Each row is a point on a tangle of strands that fork, close into loops and nearly touch. The rows are in no order.
In the rows, 128 means zero.
Points whose rows are less than 143 apart are linked; no others are. Some points are linked to none.
k_954: [147 124 150 156 163 112  92 148 138 106 121  62 116  83 162  97 184 145
 146 102 171 140 115 107 154 147 167 129  95 142 160 119 108  73 168 136
 169  73 132 119 150 168 156  57]
k_7: [ 91  98 112 123  86 167 112 121 135 170  76 128 136 126  77 114  99 179
 115 151 126 128  86  97 119 126 142 165  65 147 143 195 127 194 116 109
 106 169  99 142 121 123  86 161]
k_833: [127 137 171 161 164  76 153 150 184 145 132 173  97 172 149  89 148 122
 142 132 184 170 163 166 162 126 117 181 142 181 120 139 144  75 189 133
 123 113 146 165 137 144 162 104]
k_988: [169 143 154 180 138 120 165 125 129  91 122 126 123 145 107 155 150  24
 174 140 147 158 168 152 142  71 127 163 203 137 126 139 144  62 172 141
 148 116 135 158 110  87 158  70]
k_491: [ 80 104  88 162  78 121 179  80 138 129 128  69 186 141 151 105 150  81
 138  94 136  91 135 146  77 127  95 131  82  67 168 128 111 172 111  88
 142 132 123 174 157 148 127 134]
k_622: [116 113 152 110  82 158 114 107 145 137 139 154  93 138 162 121  89 117
  72  98 104 128 134 164 100 169 126  98 121 134 151 133  87 138 115 119
 121 137 143  97 135 127 117 169]
k_144: [100 160 119 152 136  66 123 104  97 153 150 164 152 115 156 126 123  53
 135  64 142 105 149 149 112 137 122 113 174  91 114  80 117 105 154 138
 124  81 164 122 130 135 206 128]
k_942: [101 127  94 147 115 120  87 124  80 128 134 137 206 117  93 140 104 152
 177 171 152  99  82  80 120  97 151 100 104 105  84  94 147 189  76 143
  91 140 132 116 103 177 124 159]
k_699: [154 161  84 136 149 122 101 150  66 118 148 103 151  88 123 162 140 151
 164 166 108 108 104  69 144  76 143  94 131  94  92  81 119 114  75 176
 101  95 106 119 111 150 127 120]
k_746: [130 104 104  61 123 180 128 138 148 109 120 107  71 143  97 119 140 147
 136 107 151 111 128 136 135 146 143 133  94 191 132 173  86 200 120 111
 136 204 150  91 131 106  80  96]
k_5: [101 170 126 138  76 118 117 106 106 175 119 137 131 106 149 153  62 153
  74 158  86 113  95 136 118 134  92 109 154  51 162 134 112 136 126 126
 124 112 102 118 154 126 124 199]
k_196: [143 163 133 125  84 127 166 109 205 144 120  95  86 136 161 117 126 119
  67 131 117 167 129 147 135 137 106 172 140 121 186 179 140  93 150  94
 136 130  94 133 156  91  99 136]
k_109: [127  99  70  74 102 168 136 103 154 148 119 115  68 141 106 118 122 116
 120 108 136  97 129 151 130 123 125 131 119 157 144 205 101 194 126 112
 131 180 135 110 135  70  82 118]
k_254: [148 120  91  89 144 166 129 168 127 101 103  96 117 147  99 119 181 184
 154 135 172 142 114  90 160 135 145 156  66 196 118 163 133 140 114 122
 133 160 116 121 129 125  84  83]
k_290: [162 145 154 171 147 134 118 155  82 120 140 161 177 163  78 167 104 125
 172 180 109 156 132  92 139  72 136 136 186  92  87  75 177  90 124 155
  99 119 101 164 109  99 152 145]
k_402: [124 149 100 139 118 128 177  97 168 134 132 131 144 160 117 121 136  74
 111 153 133 155 141 133 149 110 112 171 152 116 137 162 164 132 143  87
 140 155 104 148 142  79 120 119]
k_538: [152 141 165 122 205  87 126 171 115 133 166 122  98  94 142 127 173 172
 179  85 130 126 130 145 129 147 121 102 152 152  93  69 135  82 132 194
 117  58 158 122 136 133 157 117]
k_142: [125 134 135 154  89 150 120 134 129 161  77  93 163  82 145 137 125 189
  77 142 120 158  87  52 127 157 125 152  69  76 187 129 137 120 127 110
 111 135  83 147 126 146 101 150]
k_541: [160 133  65  84 178 113 145 121 133  94 133 102 123 118  80 152 171 106
 186 120 147  91 135 136 168 121 153 144 151 171 111 146 134 189 103 135
 181 177 138 118 117 114  88  73]
k_863: [151 135 160 151 131  78 125 132 175 123 129 107  75 120 167  93 156 103
 121  90 147 126 157 148 155 111 138 128 138 171 166 146 130  81 178 122
 162  81 158 120 150 136 134  75]
k_300: [137 119  77 128  87 157 121  84 108 142 118 107 121  89 122 156  59 107
  98 182  88  89 106 140 104  63 105 113 133  78 154 171 101 162 103 136
 132 120  97 142 138 105 105 154]
k_186: [123  99 154 124 123 145  76 168 105 156 112 143 141 130 100 127  92 226
 131 166 130 169  89  70 115 151 163 116  83 146 102 121 143 145 100 140
  74 138 121 118 105 152 108 174]
k_183: [155 122  90 113 114 152 169 111 114 106 140 118 111 143  98 167 127  47
 145 130 133 105 168 136 142  80 119 134 182 130 122 189 136 154 121 111
 151 166 139 136 113  59  99  98]
k_50: [104 101  80 109  92 162 126  81 136 136 121 100 140 110 108 129 118 119
 135 121 131  68  98 138 108 108 122 110  81 111 140 166 104 192  98 119
 119 143 126 115 135 128  96 162]
k_16: [114 106 118 101 154 119  92 143 109 121 150 161 157 157  87 134 122 175
 165 126 149 109 110 114 133 129 163  96 118 146  48 109 155 177  85 142
 106 139 154  94 122 165 130 181]
k_352: [146 118 139  99 146 178 119 170 138  70  91  94 104 120 117 134 170 180
 127 125 136 134 117  87 145 168 161 145  63 213 146 153 105 137 117 130
 159 184 129 109  96 146  96  60]
k_777: [149 154  75 111 124 144  81 128  85 102 121  89 149  76 113 152 135 153
 154 180 121  77  93  74 133  95 142  99  97 105 110 104 110 151  72 161
 121 102 130 112 101 169 110 130]
k_239: [145 170 112 129 178 116  96 155  81 113 146 106 139  61 138 153 176 149
 173 128 132 106 113 104 132 130 146  91 128 107  96  60 122  93 100 176
 117  59 113 109 131 161 154 110]
k_308: [117  89 132  97 139 154  80 177 115 129 113 141 133 157  83 115 121 210
 150 167 135 146 107 108 142 135 163 106  88 179  72 131 133 162  85 138
  81 148 148 100  99 156 101 155]
k_22: [129 109 213 116 143 147 127 184 127 151 130 186  87 175 125 142 119 219
 100 148  96 202 147 165 122 168  92 127 135 168 104 114 139  74 122 138
  81 131 135 153 125 124 122 169]
k_492: [150  96  68 138 106 167 141 124 109 100  91  94 168 126  91 150  80  98
 135 172  97 114 114  88 103  36 105 167 102  71 149 157 116 170 118 121
 123 167  77 186 122 116 119 119]
k_8: [128 127  79 107  89 177 112 107 117 150 110 100 103  86 111 143  98 127
 111 163 106 102  97 130 127 102 122 113 115 121 132 190 114 161 108 142
 125 128 113 120 131  95  89 161]
k_513: [111 170 113 163 137  91 126 113  75 141 184 158 168 106 148 158 117  66
 137  96 108 110 135 132 119 111 114 109 183  78 108  73 128  94 125 145
 132  92 115 124 134 128 179 136]
k_283: [140 144 181 126 151  97 108 130 118 137 168 185  65 133 177 122 108 146
 112  68 107 117 170 201 105 167 120  96 176 142 113  61 106  85 136 139
 110  78 195 125 124 133 185 139]
k_399: [164 109 154  59 115 187 125 166 122 114 111 118  40 113 134 156 115 166
  93 142 102 155 128 119 135 148 121 120 100 194 156 200  95 131 129 159
 116 155 115 107 112  79  72 115]
k_126: [ 78 138 118 164 133  52 142  93 123 133 145 126 167 110 164 111 153  39
 142  63 167  96 130 147 116 125 145 115 140  93 142  96 102 135 176 123
 154  84 161 114 134 159 191 108]
k_222: [108 123 126 151  95 143 106 132 134 172  50 121 171 106  79 101  80 200
 114 192 128 160  56  94 128 131 143 161  85 119 144 173 160 190 126 123
  85 151 108 149 111 133  82 153]
k_546: [168 126 166 120 219  91 151 133 131 117 178 158 114  83 132 174 168 152
 198  93 110 106 156 184 136 124 125 118 186 144  77  63 141 107 134 189
 124  72 167 138 128 104 156 125]
k_795: [166 115 140  87 197  89 139 122 158 101 135 129  90 126 107 104 156 117
 190  96 138 107 185 172 166 135 169 135 177 189 112 115 107 163 134 139
 199 137 153 105 127 143 121  75]
k_793: [163 122 168 128 200  87 154 147 152 132 155 182  90 133 147 140 150 127
 173  83 134 124 168 196 147 116 114 125 173 184  96 106 148  96 156 177
 119  73 194 138 125 111 149 118]
k_14: [ 88 127  91 166  80 137 132 106  97 134 119  75 184 103 139 138  95 128
 121 156 108 102  97 101  94 100  94 121  91  58 163 121 106 161 107 116
 121 134  88 156 150 150 120 155]
k_768: [113  90 103  87 107 189 113 141 125 127  86 111  97 130  79 122 123 169
 127 130 145 117  93  98 113 126 150 147  68 171 129 196 115 198 117 117
 104 190 127 116 109 110  76 132]
k_931: [114 167 134 141 118 104 130 129 132 162 140 121 126 119 165 111 148 128
  98 106 144 172 118 114 127 155 116 147 122  93 146 103 152  82 149 120
 131 102 103 120 151 136 147 153]
k_798: [126 166 136 125 169  95  82 141  96 126 168 109 104  57 166 135 158 135
 149  48 116 108 119 148 114 174 142  97 142 105 129  70  94  94 146 159
 145  64 137  89 146 169 166 109]
k_730: [131 105 118 120 147 116 104 139 106 149 140 171 164 165  79 148 105 167
 170 165 137 131 127 103 146  92 146 113 152 138  67 128 185 157 102 147
  89 133 142 118 105 113 116 172]
k_835: [159 169 136 164 119  92 176 108 165 121 139 134 115 131 142 135 138  29
 124 141 131 150 171 145 147  78 101 165 204 120 151 145 169  60 174 123
 153 123 108 166 122  78 149  99]
k_184: [102 109 116 120 183 118 108 126 116 109 150 152 184 121  86 128 153 107
 186 113 148  91 126 122 135 133 171 103 137 118  51  76 140 178  85 140
 128 133 161  93 118 165 143 135]
k_150: [113 118 191 149 135 113 104 147 136 125 138 155  94 126 175 101 136 118
 105  94 141 134 150 153 108 197 130  96 129 157 137  95  94  84 160 129
 147 104 161 122 131 158 165 101]
k_36: [121 101  85 146  90 138 138 121  95  91 108  89 189 115 114 141  76  91
 146 159  95  89 113 106  85  41 106 134  96  50 141 134  96 193 100 120
 120 154 103 174 139 149 122 139]
k_678: [144 108 201 106 152 166 123 202 122 128 112 146  93 145 139 141 152 210
 134 156 115 200 146 135 144 149  98 123 107 202 105 119 141  75 126 158
  88 120 116 141 114 127 108 119]
k_516: [108 153 158 155 131  76 110 135 125 160 145 129 111 122 180  95 142 104
 112  79 153 149 133 135 124 168 130 132 120 126 153 103 103  73 182 125
 143  78 138 117 143 160 184 117]
k_162: [ 98 101 167 118 134 168 133 155 145 111 125 163 102 180 117  97 156 140
 117 143 160 133 161 155 145 187 142 121 117 231 113 147 114 142 134  87
 126 182 156 128 121 138 117  72]
k_762: [147 154 156 161 162 102 137 138  99 142 157 162 166 130 111 161 147 118
 152 159 130 155 146 107 142 104 107 140 176 109  90  90 179  79 140 152
 125 102 119 147 124  92 173 135]
k_317: [109 170 165 121 111  87 158 121 167 164 122 196 103 173 147 109 100 169
  64 107 111 161 139 167 133 164 104 144 167  92 121 114 164  82 141 113
 101 137 127 118 150 116 152 180]
k_393: [ 91 130 129 169 126  59 130 111 157 134 136 140 127 131 176  81 132  62
 125  82 179 123 151 152 127 137 140 135 132 132 155 113  94 103 190 111
 159  73 170 117 147 161 179 104]
k_124: [125 113  69 140 110 126 176  87 140 113 127  92 161 151 124 122 140  64
 118 134 124 113 137 129 131  89  98 161 128 113 153 168 143 145 127  84
 148 153 103 169 136 107 121  99]
k_859: [161 145 118 127 137 140 131 138 119 136 155  96 106 122 142 123 160 147
 135 148 140 157 126 109 156 112 116 129 120 145 133 145 171  81 125 146
 133 102  93 130 134 104 106 123]
k_530: [141 127 148 121 201 113 102 153 129 108 155 112  99 104 129 109 171 165
 166 109 150 126 129 134 142 161 151 104 112 164  99  74 118 108 126 158
 141  85 149  99 137 170 150 113]
k_990: [100 127 135 122  74 140 115 103 123 170 120 146 114 118 139 131  79 153
  86 126 105 145 115 136 115 152 113 115 129  89 148 138 115 134 120 122
 114 130 121 105 138 114 118 203]
k_593: [ 81  88 160 110 103 191 116  96 154  97 106 147 125 139 145 118 130 113
  96 129 114 103 142 144 102 184 146  77  99 191 145 122  72 190 113 114
 131 180 157 124 110 145 117  96]
k_682: [ 81 135 105 133  85  97 177  67 168 152 116 138 170 151 142 103 113  95
  97 120 118 126 120 158 124 129  98 139 133  72 162 134 141 146 115  86
 127 142 111 138 150 112 130 173]
k_879: [114 124  92 132 183 110 131 104 112  79 137 105 176  95  99 155 176  76
 187 121 158  69 104 110 123 124 164 109 141 100  89  71 116 158  94 136
 166 130 140 118 118 177 148  99]
k_579: [162 148 140 154 123 123 168 125 141  89 134 119 133 157 128 155 103  31
 114 141 110 156 154 131 114  58 104 151 199  64 146 113 135  69 166 110
 157 141  99 161 117  96 150 134]
k_198: [ 87  90  75 142  83 144 133  78 117 115 108  85 181 122  94 132 109 107
 151 147 118  48 123 139  85  85 115 119  75  93 136 146 102 227  92 115
 105 164 125 159 143 137 107 159]
k_332: [ 98 199 118 144  98  91 154 113  93 144 147 136 171 107 156 155  97  60
 102 118  91 121 135 125 118  99  99 131 179  44 151  66 120  95 146 107
 142 111  84 137 139 135 174 150]
k_420: [ 67 110 151 114  81 161 152  98 180 152  90 167 117 196 126  93  91 137
  70 116 114 155 128 167 100 167 126 145 108 135 158 159 100 162 129  63
 119 177 115 124 141 108 121 167]
k_989: [165 135 104 138 112 144 169 107 149  97 121 104 146 137 133 147  82  73
  91 162  91 137 131 106 107  51  96 163 150  47 157 136 137 110 139 108
 149 147  69 173 130  93 129 121]
k_502: [ 99 137 162 127  97 142 111 155 156 170  63 142 151 111 108 119  79 219
  70 190 104 187  63  87 134 157 150 150 107 105 162 167 168 148 153 125
  97 144 108 136 136 112  96 165]
k_388: [156 114 161 109 213  72 147 127 158 111 143 177  87 132 123 122 147 107
 184  85 148 105 194 182 148 114 150 132 188 189  98 107 134 135 163 151
 150 106 199 116 131 122 152  97]
k_848: [134 113 196 154 132 100 114 140 158  97 117 117  82 101 170  92 156 117
  99  99 122 126 158 126 131 151 145 108 121 169 176 128  83  76 192 116
 170  89 164 123 141 154 142  61]
k_874: [184 126 150  59 126 173 111 151 129 107 116 111  41  97 130 159 115 169
 122 128  84 120 131 141 131 162 134  92 124 167 146 159  84 133 110 162
 124 141 139  94  98 105  69 133]
k_658: [103 126 152 145 146  62 131 111 131 152 136 211 110 168 171  66 107  94
 111  67 158 100 176 182 112 165 140 126 151 129 125  83 101  99 164 124
 114 105 191 111 129 143 196 136]
k_57: [ 68 122  91 151  87  96 186  77 156 143 104 124 197 164 121 110 111  98
 128 141 119 105 121 140  95 112 104 145 105  56 154 133 130 184 112  72
 133 152  99 183 155 116 128 160]
k_964: [118 118 163 130 112 151  93 142 106 114 131 110 123  99 168 124 150 131
 109  80 130 128 108  92  98 187 142  95  75 118 131  85  97 123 125 121
 135 122 134  92 111 180 140 119]
k_975: [135 114  64 143 146 128 120 109 130  83 120  30 162  74 137 108 189 113
 155 115 157  81 109 112 116 129 129 134  79 113 163 115 120 142 110 118
 171 125 137 139 137 182 125  69]
k_110: [125 127 111 152 149 122 126 137 150  97 113  54 149 117 142 103 194 132
 134 102 186 126 116  97 138 140 142 147  75 145 152 129 130 102 149 114
 177 118 135 133 138 164 135  66]
k_843: [188 156 143 123 141 129 153 112 111 130 179 134  88 106 157 170 126 114
 129 150  97 131 168 159 138  84  78 116 198 124 122 122 168  63 134 172
 124  78 116 141 127  66 126 142]
k_503: [112  99 158 135  87 151  71 150 102 153  74 137 160  90 131 134  93 189
  97 140 113 162  79  57 111 155 163 124  52 124 145 143 119 165 104 153
  88 147 110 120 103 170 110 166]
k_277: [137 154 137 128 139 112 172 114 153 155 154 159 128 162 117 135 132 108
 114 147 134 162 160 134 155 107  98 153 174 126 125 151 186  98 145 116
 119 133 108 152 135  75 121 148]
k_454: [168 153 122 132 124 113  98 160 104 168 118 153 139 118  98 157  75 190
 139 235  98 166 111 109 165  78 130 129 169  95 109 131 177 126 104 180
  88 102  88 153 109 100 111 149]
k_901: [138 111  63 117 141 135 170 112 128  88 123 101 164 148  80 144 176  73
 166 116 160  88 135 128 144 105 145 149 143 152  96 173 139 193 114 106
 156 189 136 128 120 115 107  66]
k_105: [157 121  73 107 117 157  92 112 109 114  93  65 127  62 105 135 149 172
 144 154 120  84  86  79 124 123 151 114  69 129 126 134 102 167  82 148
 109 132 139 107  98 165  88 141]
k_854: [170 121  99 130 104 153 126 119 107 111 126 118 125 123 127 179  44  77
 104 174  79 117 135 117  99  43 102 121 161  45 139 146 108 124 130 128
 139 125  89 142 122 100 127 149]
k_103: [188 157 129 143 167 108 143 132 113 118 151  87 109  93 144 137 181 124
 164 133 139 129 139 139 152  98 116 120 152 158 140 116 162  63 140 178
 147  78 109 134 145 101 131  88]
k_852: [ 53 103 160 151 100 126 124 136 121 136 121 154 170 168 150  98 126 134
  91  94 127 158 114 111  99 193 131 131  68 115 135  93 103 136 128  85
 127 156 134 126 129 171 160 142]
k_929: [118 141 174 151 181  61 113 139 126 135 155 186  97 142 164 100 123 127
 133  67 148 111 166 185 128 150 139 127 157 144 114  73  97 101 168 150
 114  78 208 134 137 139 210 115]
k_41: [124 114 169 115 160 123 106 141 127 127 162 181  88 143 140 118 124 166
 126 101 108 113 165 189 104 178 129  78 163 158  88  59 104 116 118 134
 111 116 192 108 123 145 166 140]
k_705: [105 142 150 110 108 140 139 137 177 155  93 143 123 139 104 117 103 176
  72 162 102 181 100 114 131 145 132 173 121 119 157 177 164 131 153  92
 103 154 100 131 148 102 100 171]
k_497: [110 196 126 136  91  95 132 118  89 176 142 165 153 123 145 155  67 140
  95 148  88 132 118 138 127 119  94 112 180  39 148  90 140 117 144 124
 113 116  86 123 146 118 151 181]
k_329: [ 99 104 182 132 109 165 135 119 139 122 122 184 113 163 144 100 144 119
  84 135 125 130 164 172 116 205 133  79 132 205 139 136  89 139 119 104
 129 168 172 127 108 125 127  91]
k_966: [129 123 159 106 102 134  58 129  77 166 130 165  91 109 136 153  62 193
 102 118  91 123 103 139 101 167 131  61 135 114 112 110 115 138 109 153
  80 121 156  86 109 146 135 208]
k_672: [118 109 131 127  82 156  75 118 106 139  81 103 147  80 109 134 105 165
 128 135 118 108  75  74 106 143 151 114  51 121 123 145 100 202 107 146
  99 145 146 110 101 172  97 165]
k_652: [150 143  98 129 128 142 134 144 114 124 142 116 160 145 115 145 140 124
 134 187 129 140 123  85 152  78 125 132 135 115 114 143 163 100 113 142
 125 119  89 148 120 110 117 116]
k_18: [ 61 120 135 145 116 110 109 148 105 156 118 172 192 183 116  85 114 167
 135 111 145 158 103 116 123 172 134 137  75 105 102  80 128 137 104  97
 106 155 121 110 130 191 152 155]
k_172: [163 102 110 155 147 154 139 133 102  44 117  90 163 152  65 173 136  45
 188 117 126 104 132 128 105  68 149 133 177  94  94 106 107 106 128 107
 172 156 146 124 104 125 132  95]
k_269: [118 114 110 129 182  63 120  99 164  93 134 103 139  93 121 103 160  81
 176  91 170  85 136 137 152 135 181 134 141 131 136 100  93 145 155 125
 193  86 169 114 148 170 167  66]
k_987: [157 128  55  98 121 160 128 129  99 128 113 104 108 110  80 160 110 108
 135 178 118  93 112 118 137  68 111 133 119 125 126 197 127 172 103 137
 111 151 105 134 117  89  96 115]
k_200: [111 146 202 119 129 117 148 157 152 161 122 207  85 186 139 106 106 191
  75 138 105 189 163 179 121 173  96 134 160 144 111 103 148  74 144 113
  89 124 145 136 129 120 151 172]
k_407: [111 105 104 160 127 132 112 127  86 118 125 161 214 166  66 154 109 122
 165 176 135 114  98  79 139  92 149 121 140 108  75 115 166 177  96 126
 112 155 125 136 104 142 129 159]
k_444: [117 127 113 152 172 125 133 144 139 112 125 113 186 152 105 109 181 137
 155 143 190 157 114  93 158 118 137 164  88 147  94 148 186 115 130 123
 139 133 112 146 143 154 133  99]
k_313: [104  85  61 122 118 144 156  93 156 105 128  85 167 148 103 105 160  93
 164 104 160  82 119 128 122 125 125 144  87 147 116 157 141 190 116  98
 147 160 139 124 139 143 116  97]
k_219: [102 149 107 148 113 103  68 151  67 162 142 153 194 133 115 125 104 203
 158 154 135 139  84  88 133 136 141 120 116 100  90  94 160 161 101 135
  83 109 115 111 106 170 143 175]
k_603: [167 117 121 109 150 129 178 143 113 111 144 145 119 159  97 157 161  70
 179 121 158 113 175 136 163  96 133 143 203 165  92 176 159 144 126 130
 139 159 152 120 113  59 103  87]
k_886: [145 114 143  90 138 150 120 149 127 139 158 147  76 143 126 134 119 174
 130 138 110 149 144 150 128 142 123  99 134 172  97 148 144 107 103 143
 103 113 135 104 120 106 105 170]
k_539: [ 93 126 103 157  83 131 135 106 135 165 103  93 163 115 125 132 118 162
 102 147 117 138  90  95 118 132 112 146  81  79 164 138 129 154 113  94
 122 126  84 142 146 144 106 165]
k_689: [139 150 110 130 101 114  84 141  87 181 127 136 131 109 116 153  60 175
 119 188  98 125 108 121 132 111 129  91 157  93 120 133 146 145 106 173
  95  98 104 133 121 122 126 180]
k_344: [145 111  85  80 113 142 152  71 163 130 143 119  83 137 128 120 122  78
 133  79 122  75 159 184 130 117 140 123 161 145 151 163 109 211 117  91
 153 169 161 101 134  89  98 104]
k_293: [142 183 112 140  91 113 173  78 172 147 136 116 103 116 170 134 101  90
  63 155 107 141 145 155 133 108  93 147 185  87 174 154 141  89 139 106
 155 108  93 142 155  93 115 148]
k_671: [166 142 137 137 133 128 125 151 107 131 116 157 166 151  79 160  87 145
 141 219 114 162 118  84 160  62 130 149 168  98 116 131 182 129 124 151
 101 133  77 166 117 105 128 133]
k_135: [111 107  68 156 106 129 153  91 134  97 140  33 185 106 159 118 169  87
 153 104 137  61 122 117  91 111 100 121  89  96 162 117 103 152 110 104
 152 125 125 158 150 168 128  97]
k_630: [125 106 179 131 201 128 126 193 142  89 128 134 106 170 119  94 172 169
 174 135 186 134 147 158 165 154 133 138 107 211  89 117 122 102 154 143
 136 113 163 150 148 158 140  62]
k_365: [153 126 163 146 132 151 111 158 130  99 114  71 109  78 190 124 172 151
  98  87 133 160 107  76 126 167 143 117  69 143 169 117 112  69 155 145
 167 103 115 115 122 156 129  68]
k_485: [153 100  74 126 120 163 165 110 119  65 130  85 154 133 105 153 126  33
 144 127 106  99 137 125 108  61 116 141 152 107 135 169 113 146 126  96
 174 167 112 158 115  99 115  65]
k_714: [144 124 115 118 184  87 122 113 150  97 151 102 122 108 115 107 171 111
 170 115 151 114 135 137 155 134 164 122 134 159 110 118 127 129 125 147
 184 111 150 108 143 145 136  82]
k_214: [162 132 127 103 142 122 180 132 126 139 157 164  95 150 112 160 142  90
 163 135 136 144 179 149 169  91 101 143 202 165 107 166 178 122 135 144
 112 136 133 140 116  44 100 133]
k_535: [115 164 117 124 161 104  80 142  70 144 180 132 138  88 143 144 138 142
 163  91 119 110 116 129 104 143 142  93 141 107  90  69 135 116 108 158
 106  81 138  89 130 156 166 144]
k_899: [124 138 161 144 108 140 111 158 123 145 130 108 134 109 165 119 150 171
  86 118 127 186 115  66 124 175 123 149  86  95 151 110 133  80 141 121
 125 116  91 123 130 147 128 136]
k_92: [122 113 147 100 173 148 131 180 150 100 139 147  96 172 116 100 163 154
 155 140 163 130 155 155 158 151 142 131 113 211  91 134 131 123 128 121
 141 154 146 118 144 136 118  78]
k_411: [152 131 178 133 162  89 164 150 163 148 145 196  84 169 150  99 132 132
 154 112 148 162 178 186 155 122  94 165 156 197  97 130 160  89 166 148
 109 110 155 154 120 106 134 123]
k_310: [123 123 162  93 136 139  75 144 104 130 158 176  87 136 129 148 107 190
 126  99  96 106 130 158  98 175 138  58 138 129  80  71 111 132  94 142
  89 132 173  93 109 148 147 188]
k_846: [148 109 172 120 159 155 109 170 133  73 117  96 110 109 170 118 175 169
 109 122 135 141 130  94 145 179 154 120  71 204 148 123 115  88 142 148
 165 137 135 133 116 158 115  52]
k_755: [113 156 165 163 158  90 137 142 164 153 128 148 129 154 155  86 162 135
 121 131 180 189 138 120 152 143 126 166 126 119 138 108 175  66 183 127
 123 104 112 157 146 143 165 131]
k_893: [124 136 130 128 105 113  61 132  86 197 114 176 120 129 112 150  44 218
 111 166 102 136  97 160 121 141 132  89 153 104 112 127 145 148 119 162
  90 112 141 119 104 128 128 228]
k_524: [180 128  54 118 115 168 155 121 107 102 106  87 119 132 107 155  99  95
 118 172 105 125 123 101 129  43 101 161 132 118 151 206 119 144 114 131
 132 161  78 178 121  73 104  89]
k_608: [117 115 107 123 121 128 129 113 137 133 157 149 130 153 140 105 129  94
 128  92 144 105 128 139 125 143 125 113 123 126 114 117 142 127 107 120
 135 128 157 103 134 136 145 149]
k_540: [ 88 105 161 148  94 142 123 126 123 121 122 123 139 137 176  95 139  99
  96  77 128 128 116 116  93 196 127 121  79 121 161  96  76 134 139  93
 152 142 146 123 131 174 145 104]
k_559: [ 74 161 125 161 130  91 100 143  76 169 165 147 196 141 125 115 132 155
 142 104 137 150  93 105 134 141 128 130 106  92 115  84 158 121 118 126
 107 114 102 118 131 173 165 152]
k_686: [ 94 135 143 119 108 137 180 125 177 160 113 203  97 204 123  82 101 128
  81 121 137 167 158 178 130 154 134 161 135 154 137 166 115 144 132  73
 108 181 122 124 137  92 110 153]
k_945: [173 164 126 108 101 133 147 106 141 144 164 112  70 107 165 142 109 112
  95 146 109 144 152 147 132 130  97 126 177 127 150 160 148  70 135 152
 132 101 104 128 150  83 105 158]
k_201: [106 164  96 149  74 137 100 114  79 161 146 101 158  76 164 159  71 117
  97 158  84 109  91 118 100 104 104 120 132  40 174 121  89 125 106 126
 126 103  79 136 145 143 129 168]
k_80: [ 84  78 152 113  81 182 145 111 161 132  91 130 125 166 128 107 108 132
  85 111 122 145 114 113 100 169 124 153  70 155 162 166 104 165 137  89
 122 184 103 140 127 122 107 133]
k_574: [188 112 135 167 142 157 139 148 105  70 117 110 140 166  81 158 137  43
 179 135 137 154 156 135 117  60 133 156 180 104 104 122 124  63 143 127
 149 130 131 138 105  92 146  97]
k_933: [105 141 124 126  98  94 167  87 170 164 123 187 132 163 143  98 108 105
  90 106 128 138 154 170 126 141 110 145 152  90 139 121 141 118 136  90
 125 126 127 121 139 109 151 184]
k_585: [ 93  81  97 118  91 155 155  94 165 135 121 106 150 178 116  90 140 104
 120  96 143 110 129 134 104 132 131 160  77 155 144 170 114 186 127  78
 134 170 125 130 140 133 110 132]
k_148: [107 165 154 101  95 114 163 128 200 164  96 168 115 160 117 111  96 166
  59 153 108 163 120 157 151 139 114 160 166 105 154 163 174 104 153  87
  92 136 124 111 165  82 121 172]
k_288: [162 146 143 136 172 100 146 138 120 122 150 131 130 121 130 145 171  99
 173 130 155 129 146 134 155 112 117 130 156 155  85 110 167  69 150 169
 137  84 134 152 143 100 159 108]
k_887: [154 125  94 120 176 143 136 104 108  57 131  95 154 108  79 178 163  58
 184 130 124  71 137 119 135 100 153 110 172 112  98 100 106 155  94 134
 165 150 133 120  95 125 122  95]
k_321: [127 107 198 137 170 147 113 186 123 105 118 151 117 148 144 103 174 175
 139 143 148 173 131 123 131 167 112 117 104 197  99 108 128  67 149 150
 123 102 144 147 121 156 145 105]
k_56: [144 154 119 171 122  76 154  94 179 139 135 121 106 127 168  91 152  64
 108 121 151 142 162 149 154 105 112 150 158 139 170 156 157  76 170 117
 166 101 130 151 144 112 132  98]
k_45: [148 113 140 100 101 181 142 143 152 137 111 106  86 118 140 127 128 148
  74 124 107 168 125  97 129 151 115 162  89 169 163 188 131 104 136 125
 132 147 102 130 125  97  84 120]
k_170: [174 126 112  71 119 163  92 134 131 119 101  88  74  61 124 158 132 170
 119 142  95 102  98 102 126 141 154 102  92 142 140 152 101 137 106 164
 113 119 138  91 102 131  70 144]
k_878: [128 125 149 130  80 156 148 107 175 138 103  86 106 105 166 120 119 139
  55 118 115 166 116 102 113 162 111 165 102 105 188 169 123 101 152 103
 130 131  90 132 144 113  97 148]
k_341: [158 115  81  76 152 127 143  77 155 107 139 108  95 129 103 120 153  94
 170  87 141  75 154 158 149 116 153 126 147 160 139 147 112 217 107 106
 180 177 148  86 129 116  81  78]
k_778: [116 160 164 137 146 122  84 163  80 136 155  96 135  55 179 134 158 135
 115  62 112 130 102 106 110 185 148 109 100 110 143  83 103  90 146 143
 129  82 114  87 120 175 154 110]
k_234: [ 97  86 166 105  92 182 103 122 128 119 122 158 108 142 144 134  96 141
  73 113 103 120 117 126 100 175 134  86  85 152 128 125  89 163 112 120
 106 168 147 105 121 145 122 157]

A fork is a point with three links, a tip a point with one. Leave the first point through the second and follow the links. Name the first fork or tip that comes.
k_109, k_746 | k_317
k_658, k_929 | k_671
k_945, k_293 | k_105
k_768, k_746 | k_686
k_200, k_22 | k_5
k_317, k_933 | k_254
k_170, k_874 | k_843
k_239, k_535 | k_16

A piece is all that can be reached along the links. How many separate loops has the piece of each point below (a circle has one, a figure eight two, a Y none), and how many tips (points with one link)?
k_485 | loops 1, tips 0
k_516 | loops 5, tips 4
k_893 | loops 1, tips 1
